Points on a hilly landscape, in no order, each with its height.
A ball rolls from a point to whichever of its 2 nearest points has the largest drop for the distance, and stops where none of them is lower. Distance is the straight distance between rows; heights are no part of it.
k_694: [ 18  20  10   9 -38  -6 -11   3 -22 -12 -13  -8  14   7   8   7  -1   6
  12   4  17 -15  21]  height 24.4
k_614: [  2  -4  15  14 -19 -10  -2  23   0  11  -7  -6  -2  13  10   2  23 -16
  15  15  18 -21  -3]  height 24.6
k_750: [ 23 -11   9  -2 -18  13 -17   4 -28  -6  -2  -5   0   1  17   8  10  11
  -9  -7   1 -29  -9]  height 7.0
k_555: [  0  24  48  23 -16   1  13  11 -19  -4  -9  -1  17  -3 -19  -8 -10  -4
  13  14  15  -9  21]  height 32.2
k_172: [  3 -31  -9  11 -29  -8  -7  18  -3 -22   0  -2 -11  11  -8  -7  -6   0
 -10 -12   1  -8 -12]  height 20.0
k_394: [  3 -32 -33   9   5 -29  16 -23  27   5  -3  13 -24  10 -23  -2  -1  -9
  -9   5  -3   6 -11]  height 42.2
k_91: [-35   6  28 -29  13  41 -17  26  -9   1 -15  -3  21 -25  15  19  21  17
  -4   2 -22   4 -10]  height 32.8
k_200: [ -5  20   5  32   3  27  29   0  14   7   7   4  -5 -16  -9 -25 -17  -4
  21  -3   2  22   5]  height 28.1
k_912: [-12   7 -17  -7  40  15   4  -4  18  24  19   7   8  -7   3   5   4  -9
   4  10  -2  20 -22]  height 7.1
k_118: [  4  16  -8  10   2 -14  -1  -7 -30 -11 -19  -3 -16 -16  20   9  -1   1
  26   9 -19  -1 -17]  height 43.2
k_847: [ -8   2 -20  -2  32 -13  -9   7   8  -5  10  19  -4  30 -18   7  19   0
   4  19   5  15  10]  height 62.5
k_839: [ -2 -15   1 -18   2  -5 -20   0  -5   7   0   4  17  15   1   8  21  10
  -9  -5   2   2  37]  height 54.4
k_312: [ 25 -12 -22  26 -14   8  18 -21  29  -8   7  -4 -16  -4  -6 -21 -21   4
   1  -2  15   0 -16]  height 15.2
k_640: [  8 -16  13   0 -32   0 -15  20 -21 -20  -1  -8  -7  11   4   3  -3  -1
  -5 -16   2 -22  -5]  height 13.9
k_267: [ -1   1 -33 -27  21 -25  -2 -22  16   2   4  27   3  33 -18  15  22  -3
  -2  16   6  20  10]  height 65.6
k_670: [ -9 -13  29  16 -13   3   4  14  22   8  -2  -5  13  13 -20  -8  -1  -6
   2  10  27   5  24]  height 36.3
k_579: [ 24  -2 -24  21 -28 -13   7 -26  -1 -29  -9   7 -12   8 -11  -4 -23  -2
   9  -1   2  10  -2]  height 13.8
k_593: [ 29  -3 -21  24   2 -29   6 -13 -14  -8 -12  22   1   7 -12  -6   3  -3
  11  19  -1   0   3]  height 24.7
k_768: [-10  11 -27 -38  13 -24  -4 -28  -4   0   0  32  11  24  -6  15  34   9
  -1  13  -7  12   3]  height 68.2
k_424: [  1 -19  15  -6   8  -1 -16  20   4   3   5  13  16  22 -19   2  20   8
 -15   8  17  -3  25]  height 56.9
k_282: [-22  42  -4 -50  54  -1  -7 -18 -21  -5   5   5   6   0   1  20   2  -3
 -15   1 -31  18   1]  height 25.1
k_427: [-23  25  11  -8  26   3 -15  14 -31 -17  -8  10  21   3  -2  11   9  22
  -1  16  -8   7  21]  height 65.5
k_584: [  9 -22  10 -13  -1  24  -2   7  -8  18  17  -3  22 -15  16  -2  12  12
 -16 -10   4  -7  -8]  height 33.7
k_455: [-10  14  20  -1  35   9 -13  21 -13   4   0   9  16   6  -2  10  14   5
   6  18   3   4  17]  height 67.4
k_370: [-23  23  31 -21  -8  27  -7  24 -19  -2 -24  -6  18 -28  25  10  17  18
   7   7 -22  -3  -5]  height 29.7
k_20: [ -8 -12   7  24   7  30  27   7  48  21  11 -15 -19 -12 -10 -24 -16 -12
 -11  -8  12   1   9]  height 30.4
k_120: [  6  -4   9   5 -16   3  17  16  24   2  13  -5  -6  -4   3 -36 -18 -10
   2 -20   4  -3 -23]  height 48.7
k_661: [ -9  25   9   1  40   8   0  -6  -8  10   5  -9  15 -17  -2  -1 -21 -11
   0 -19 -21  25  26]  height 35.2
k_660: [-12  -3  13   8   5   1   2  27  10  25   3   0   6  -1   9   3  24 -11
  17  21  18  -7  -3]  height 19.5
k_446: [-16  18  -2   1  45  36  13  10  30  17  23  11   8   2 -10 -10  -1 -14
   9   5   7  21 -10]  height 14.8
k_264: [ -5 -26   1  13 -10  17   7  12  26  18  21 -20  10  -6   4   6   5   4
 -17   9  32 -19 -11]  height 44.3
k_865: [ 15  12 -12  -4 -13 -18 -11 -18 -36 -13 -26  -4 -11 -10  23  26   9  10
  15  10 -15 -12 -11]  height 45.8
k_26: [ 20  25  12   9 -20  18 -14   5  10 -13   7  -2 -29  22   3   7 -39 -22
   7 -14  27 -35 -10]  height 46.3
k_777: [-18  29  -2 -25  50  11  -7  -5 -11   6   4  -5  21 -14   1  14  -6  -7
  -9 -10 -27  22   9]  height 30.6
k_953: [ 28 -26 -30  -6 -35 -25   9 -34   3  -9 -10   4 -14  11 -10  11  -1  -2
 -11  -5   4 -11 -17]  height 5.4
k_516: [ 16   1   2 -20  -7 -14   0 -24 -23  10   3 -11   2 -18  22   2  -9  -4
  -1 -23 -15   0  -8]  height 33.6
k_210: [  1  -3  22  -1 -46   5  -1  26  15  -2  12 -17 -19  18   7   4  -6 -18
  -6  -2  29 -45 -24]  height 35.1
k_872: [ -2 -13 -22  15  21   5  11  -8  29  30  23  -6  -3 -12   3 -10   2  -9
   1   8  10  10 -16]  height 16.5
k_237: [ -7 -29  -9  -4   5  14   0  10  12  17  25   2  16  -7   5   6  17  11
 -23   8  15 -11 -17]  height 39.1
k_324: [-14   6  -6 -24   9  -4  -7 -17 -15   9  -7  -2  15 -22  22  15  10   8
   7  -1 -23  17 -10]  height 16.2
k_625: [ 15   3   1  17  -5 -14   1  11 -17 -13 -12  16  16   7  -9 -12  12  10
  10  16   5  -1   6]  height 19.6
k_892: [ 37 -10 -27 -14 -49 -20  -6 -23  -9 -14 -17   6  -5  19  -4   6   2  -6
 -11  -9   5 -26   9]  height 14.2
k_388: [ 14  -3 -17   8  19 -39   3  -1   1   0 -13  19  -4  17 -21  -9   2  -7
   1   9  -8  11  27]  height 30.3
k_908: [ 13 -37  -8 -11 -20 -10   2   2  19   8  14 -16  -7   6   3  -9   4   4
 -39 -23   7 -24   6]  height 15.4
k_290: [-20  23 -10 -38  20 -19  -3 -22 -22  -7   0  27  15   6   0   8  22  17
  -3   6 -22  17  -7]  height 70.5
k_176: [ 22 -21 -16 -14 -25 -25  -7 -22 -11  -3  -7   7   2  16  -2  -2  13   4
 -18 -12  -8  -8  21]  height 20.7
k_713: [ -7  26  -3 -30  52  15 -15  -7 -25   6 -15   3   8 -21  14  29  13  19
  -9  18 -30   7  -3]  height 14.6
k_590: [ -2   5   0  27  -9  -3  -3  -5  -1  -9  -4 -13  -4  -3  -7  -5 -19  -6
  16  -6   4  18  30]  height 59.6
k_215: [  9  -4   4  14 -39   0  -5  23  10   1  -3  -8  -9  16   8   3   3 -15
   9  12  29 -35 -16]  height 29.8
k_164: [-16  57  -3 -40  58  18 -11   0 -23  -9  -6   4   9  -8  12  26  12  15
 -12  21 -30  12  -2]  height 19.4
k_314: [  0  18  12   1  -8  19 -12   9 -23  -9 -16 -15  10 -26  28  17   5  12
  15   8 -10  -1  -8]  height 25.7
k_876: [ -6 -17 -19  11 -16 -12  15 -16  16 -16   5   3 -26  -3 -13 -16 -22  -6
   7 -17 -15  23 -14]  height 24.5
k_678: [-13  -8   4 -10  16  18 -17  -3   9  11  14 -12  23  -5  -2  10  -1   6
  -3  -4   7  20  15]  height 42.4
k_364: [ 21 -24 -29   6   2 -32  10   4  22  -4 -17  17  -9  20 -27 -17   4  -4
  -6   4   1   1  10]  height 35.7
k_298: [-14 -26 -19   9   4  -7   0  -5  -9  -8   7  -4 -27 -10   2   5 -10  -8
   2 -10 -23   2 -40]  height 35.8
k_433: [ 28  -6 -24  12 -33 -11  10 -20  17 -20  -3   0 -16  10  -8  -9 -19  -4
   2  -3  17 -11 -21]  height 6.4
k_428: [-23  18  -4  22  11  -2  -8  -2 -10 -14  -4  -4   5  -3  -7   3 -18   2
  14  -2 -10  27  28]  height 61.7
k_108: [ 25   8 -11  14 -29 -12  -9 -16 -16 -21 -12  -7   1   7   0  10  -9   6
  11   2  11  -4   7]  height 19.9
k_34: [ 28  -3   5  24 -16  -4   0   5  -5 -25  -3  -9 -31  13 -12 -13 -29 -11
   2 -19   5  -9  18]  height 54.0
k_340: [ -7 -29 -12 -25  19 -15  -7  -6  -6  23  15   6  -8   5   9   4  19  -1
 -18  -9 -15   1 -10]  height 14.5
k_166: [ -5   2   6 -24  -3  11 -17  -4 -36  -9 -23   0  -7 -27  38  20  21  32
  -7   6 -33  -9 -11]  height 13.6
k_158: [  0 -26 -15  25 -27  -3   8  16  21 -25   8  -4 -31  10 -15 -19 -22  -4
  -7 -17   1 -11 -17]  height 26.3
k_134: [ 10  -7   5  27   0  22  37  -2  49   1   1 -17 -34  -9  -7 -40 -26  -2
  -8 -17  12 -13  -3]  height 36.0
k_377: [  0   7 -10 -10  -3 -21  -9  -9 -24  11  -9   7  18   4  17   5  30  12
   3   0  -9  -7  27]  height 51.5
k_127: [ 33   7   2   7 -21   3 -18  10  -3 -26   2  -2 -29  23  -2   0 -32 -12
  -6 -17  17 -31  -2]  height 50.2
k_578: [-20   1 -10   4   8   1   6  -6  12   1   9  -4  -5  -9  -7 -12 -17  -5
  10 -16 -13  30  -6]  height 17.4
k_764: [ -3   7  59   8 -26  10  22  13  21   6   1 -12   3   2 -21 -24 -18 -18
   8  -4  14  -6  -1]  height 40.1
k_280: [  8  18  11 -10 -29  16 -19  18  15  -6  12  -9 -18  21  14  10 -25 -20
  -2 -10  33 -47 -28]  height 41.2
k_523: [ -4  24   0 -10  10   8  -1 -15 -24  11 -19  -7  14 -33  31  20  11  17
   9  16 -17   5  -2]  height 21.2
k_863: [  4 -42 -22 -19  -1 -15   4 -17  13  19  18   2  -6   8   1  -1  19   9
 -37 -12   0 -18  -3]  height 6.1
k_250: [  0  -6   1  10  30  -5  -4  20  13  -8   5  23   3  29 -31  -8  11  -1
  -3  19  16   6  18]  height 59.9
k_90: [ -6 -18 -26  21 -15  -8  16  -2  12 -14  15   1 -32  -1  -5 -13 -16  -8
   3 -12 -10  -1 -36]  height 30.2
k_466: [-28   0  35 -25   7  35 -11  24  -5   9   5  -1  29 -10   4   8  17   9
  -4  -1  -3   3  -6]  height 35.9
k_952: [ -8 -21 -27  13  25 -22   7   5  28   9  14  12 -23  17 -15  -8   8 -12
  -7   7  -1   6  -7]  height 47.6
k_943: [  3   5  31   6 -32  -3  19  21  20  -7  -1  -7  -4   4  -2 -28 -15 -13
   9  -7  18  -6  -8]  height 44.2
k_817: [ 16 -19  -5  -3 -20 -17  -8   0  14  -1 -10 -12  -1  12  -5  -5  -1   0
  -8 -11  10  -2  29]  height 26.8
k_351: [  1   6 -10 -14  -1 -20 -14 -23 -33   4 -25  10   2  -4  21  25  30  15
   5  13 -21  -4   5]  height 48.6
k_826: [-16  27  26  19  11  27  15  17  -2   9   5   3  16 -16  -3 -10 -10  -9
  19   1  -1  15  -2]  height 25.0
k_515: [  3 -25 -10 -10  16  -7   1  -2   0  25  15 -14  -6  -9  13   2   0 -13
 -12 -13  -8  -4 -13]  height 20.8
k_343: [ 14 -19   8  12 -16 -11   5  14  26  -9 -16  -5  -1  19 -20 -20  -2   5
  -9  -2  21  -3  31]  height 31.3
k_981: [-22  36  18   6  31  37  12  18  11   3  12  14  25 -10 -11  -8  -5  -4
  13   7  -1  28  -6]  height 20.9
k_886: [-11   3  -3  -5  26   3   1  12  10  25   8   8   7  -3  14  -1  21  -4
  15  13   4   6 -14]  height 14.1
k_710: [ -7   2  -2 -27  25  11 -19  -5 -24  -1 -22   5  -9 -18  20  31  23  33
 -10  18 -30   3  -2]  height 9.5
k_934: [-14 -26 -18  -6   1 -17   6  22  29   8  12   5  -6  18  -6  -9  21   1
 -12   5   9  -2  -4]  height 51.9
k_77: [-27   0  25 -27  -7  27 -14   9   7  13  12  -5  32   3   6   9  19   9
  -6  -6   8  11  19]  height 38.8
k_708: [ 19 -12  -3  -9  -3   9   1  -6  -2  19  13 -17   6 -17  16  -3  -7  -2
 -13 -13   1 -11 -19]  height 27.5
k_550: [-24   2 -16 -17  17  -5  -8 -18  -3   2   5   1   5  -9   3  12  -6   0
   5  -8 -22  30  -9]  height 10.5
k_950: [ -8  -1 -11  13  13   6  -8  -1 -20  -5  -7  -7 -23 -19  11   9 -11  -3
  20   4 -24   7 -19]  height 40.3
k_843: [-19  24  -8   5  26 -15 -11  -4 -20 -21   0  10  15   6  -9   2 -10  14
  -1   6  -9  21  30]  height 63.6
k_976: [ 18  -2  -4  28  -3 -17   6  -8   7 -18 -13  -5 -21   6 -17 -15 -27   2
   3 -14   0  11  33]  height 57.0
k_744: [  6  12  -3 -24 -19 -30   7 -51 -34   2  -8   1   7 -14  14  13   0   0
  -3 -15 -14  -1  -4]  height 28.2
k_218: [ 10   0  -1  39 -18  25  22  -6  18  -8   5  -3 -14  -8 -10 -19 -18  -3
  19   1  17   6  -1]  height 22.8
k_917: [ -1  -8 -12  28  13  20  28  -2  33  19  18  -6 -13 -17  -1 -22 -13  -9
   1  -3   8   3 -21]  height 23.8
k_686: [  4  26  37  22 -25   1  -1   3 -26 -13 -11 -17   9  -2   2   3 -14 -11
  16   8  18 -14  18]  height 28.7
k_534: [  7  -2  21  -2  -4   5  -7  17 -29  -2  -3   7  17  -3   7  -3  15  13
   1   5   4 -14   1]  height 14.0
k_838: [  4 -19  16  21  -9   9  11  11  26   9   6  -9   2  -1 -10 -10  -3  -3
  -7   8  30  -7  -2]  height 40.8
k_675: [-15  15   0 -32   9 -25   8 -41 -33   4 -14  17  11 -18  11  15  10   5
  -1  -2 -30  13 -13]  height 22.2
k_150: [ -5  -1  11  -5  15  15  -7   9   0  12   4 -18  11 -13   5   2 -13  -8
   0 -17  -4  12  19]  height 39.8
k_984: [ -4  25  60  21 -24  14  26   3   3   4  -6  -5  11  -4 -29 -19 -25 -14
  16   9  12  -3  13]  height 36.1

Where does a ball stop that starts at each point below?
k_427 | k_912
k_952 | k_750
k_267 | k_550
k_865 | k_550
k_838 | k_953
k_678 | k_550
k_943 | k_433
k_26 | k_912
k_264 | k_863
k_934 | k_863
k_150 | k_710

Call two points neighbours if one is among the 2 nearest of the other. Go from one point of each pair to the other, from neighbour to neighbour, staying as low as possible. Name the highest point that can't be avoided.
k_863 / k_953 | k_817
k_433 / k_750 | k_516
k_550 / k_750 | k_90
k_912 / k_433 | k_200
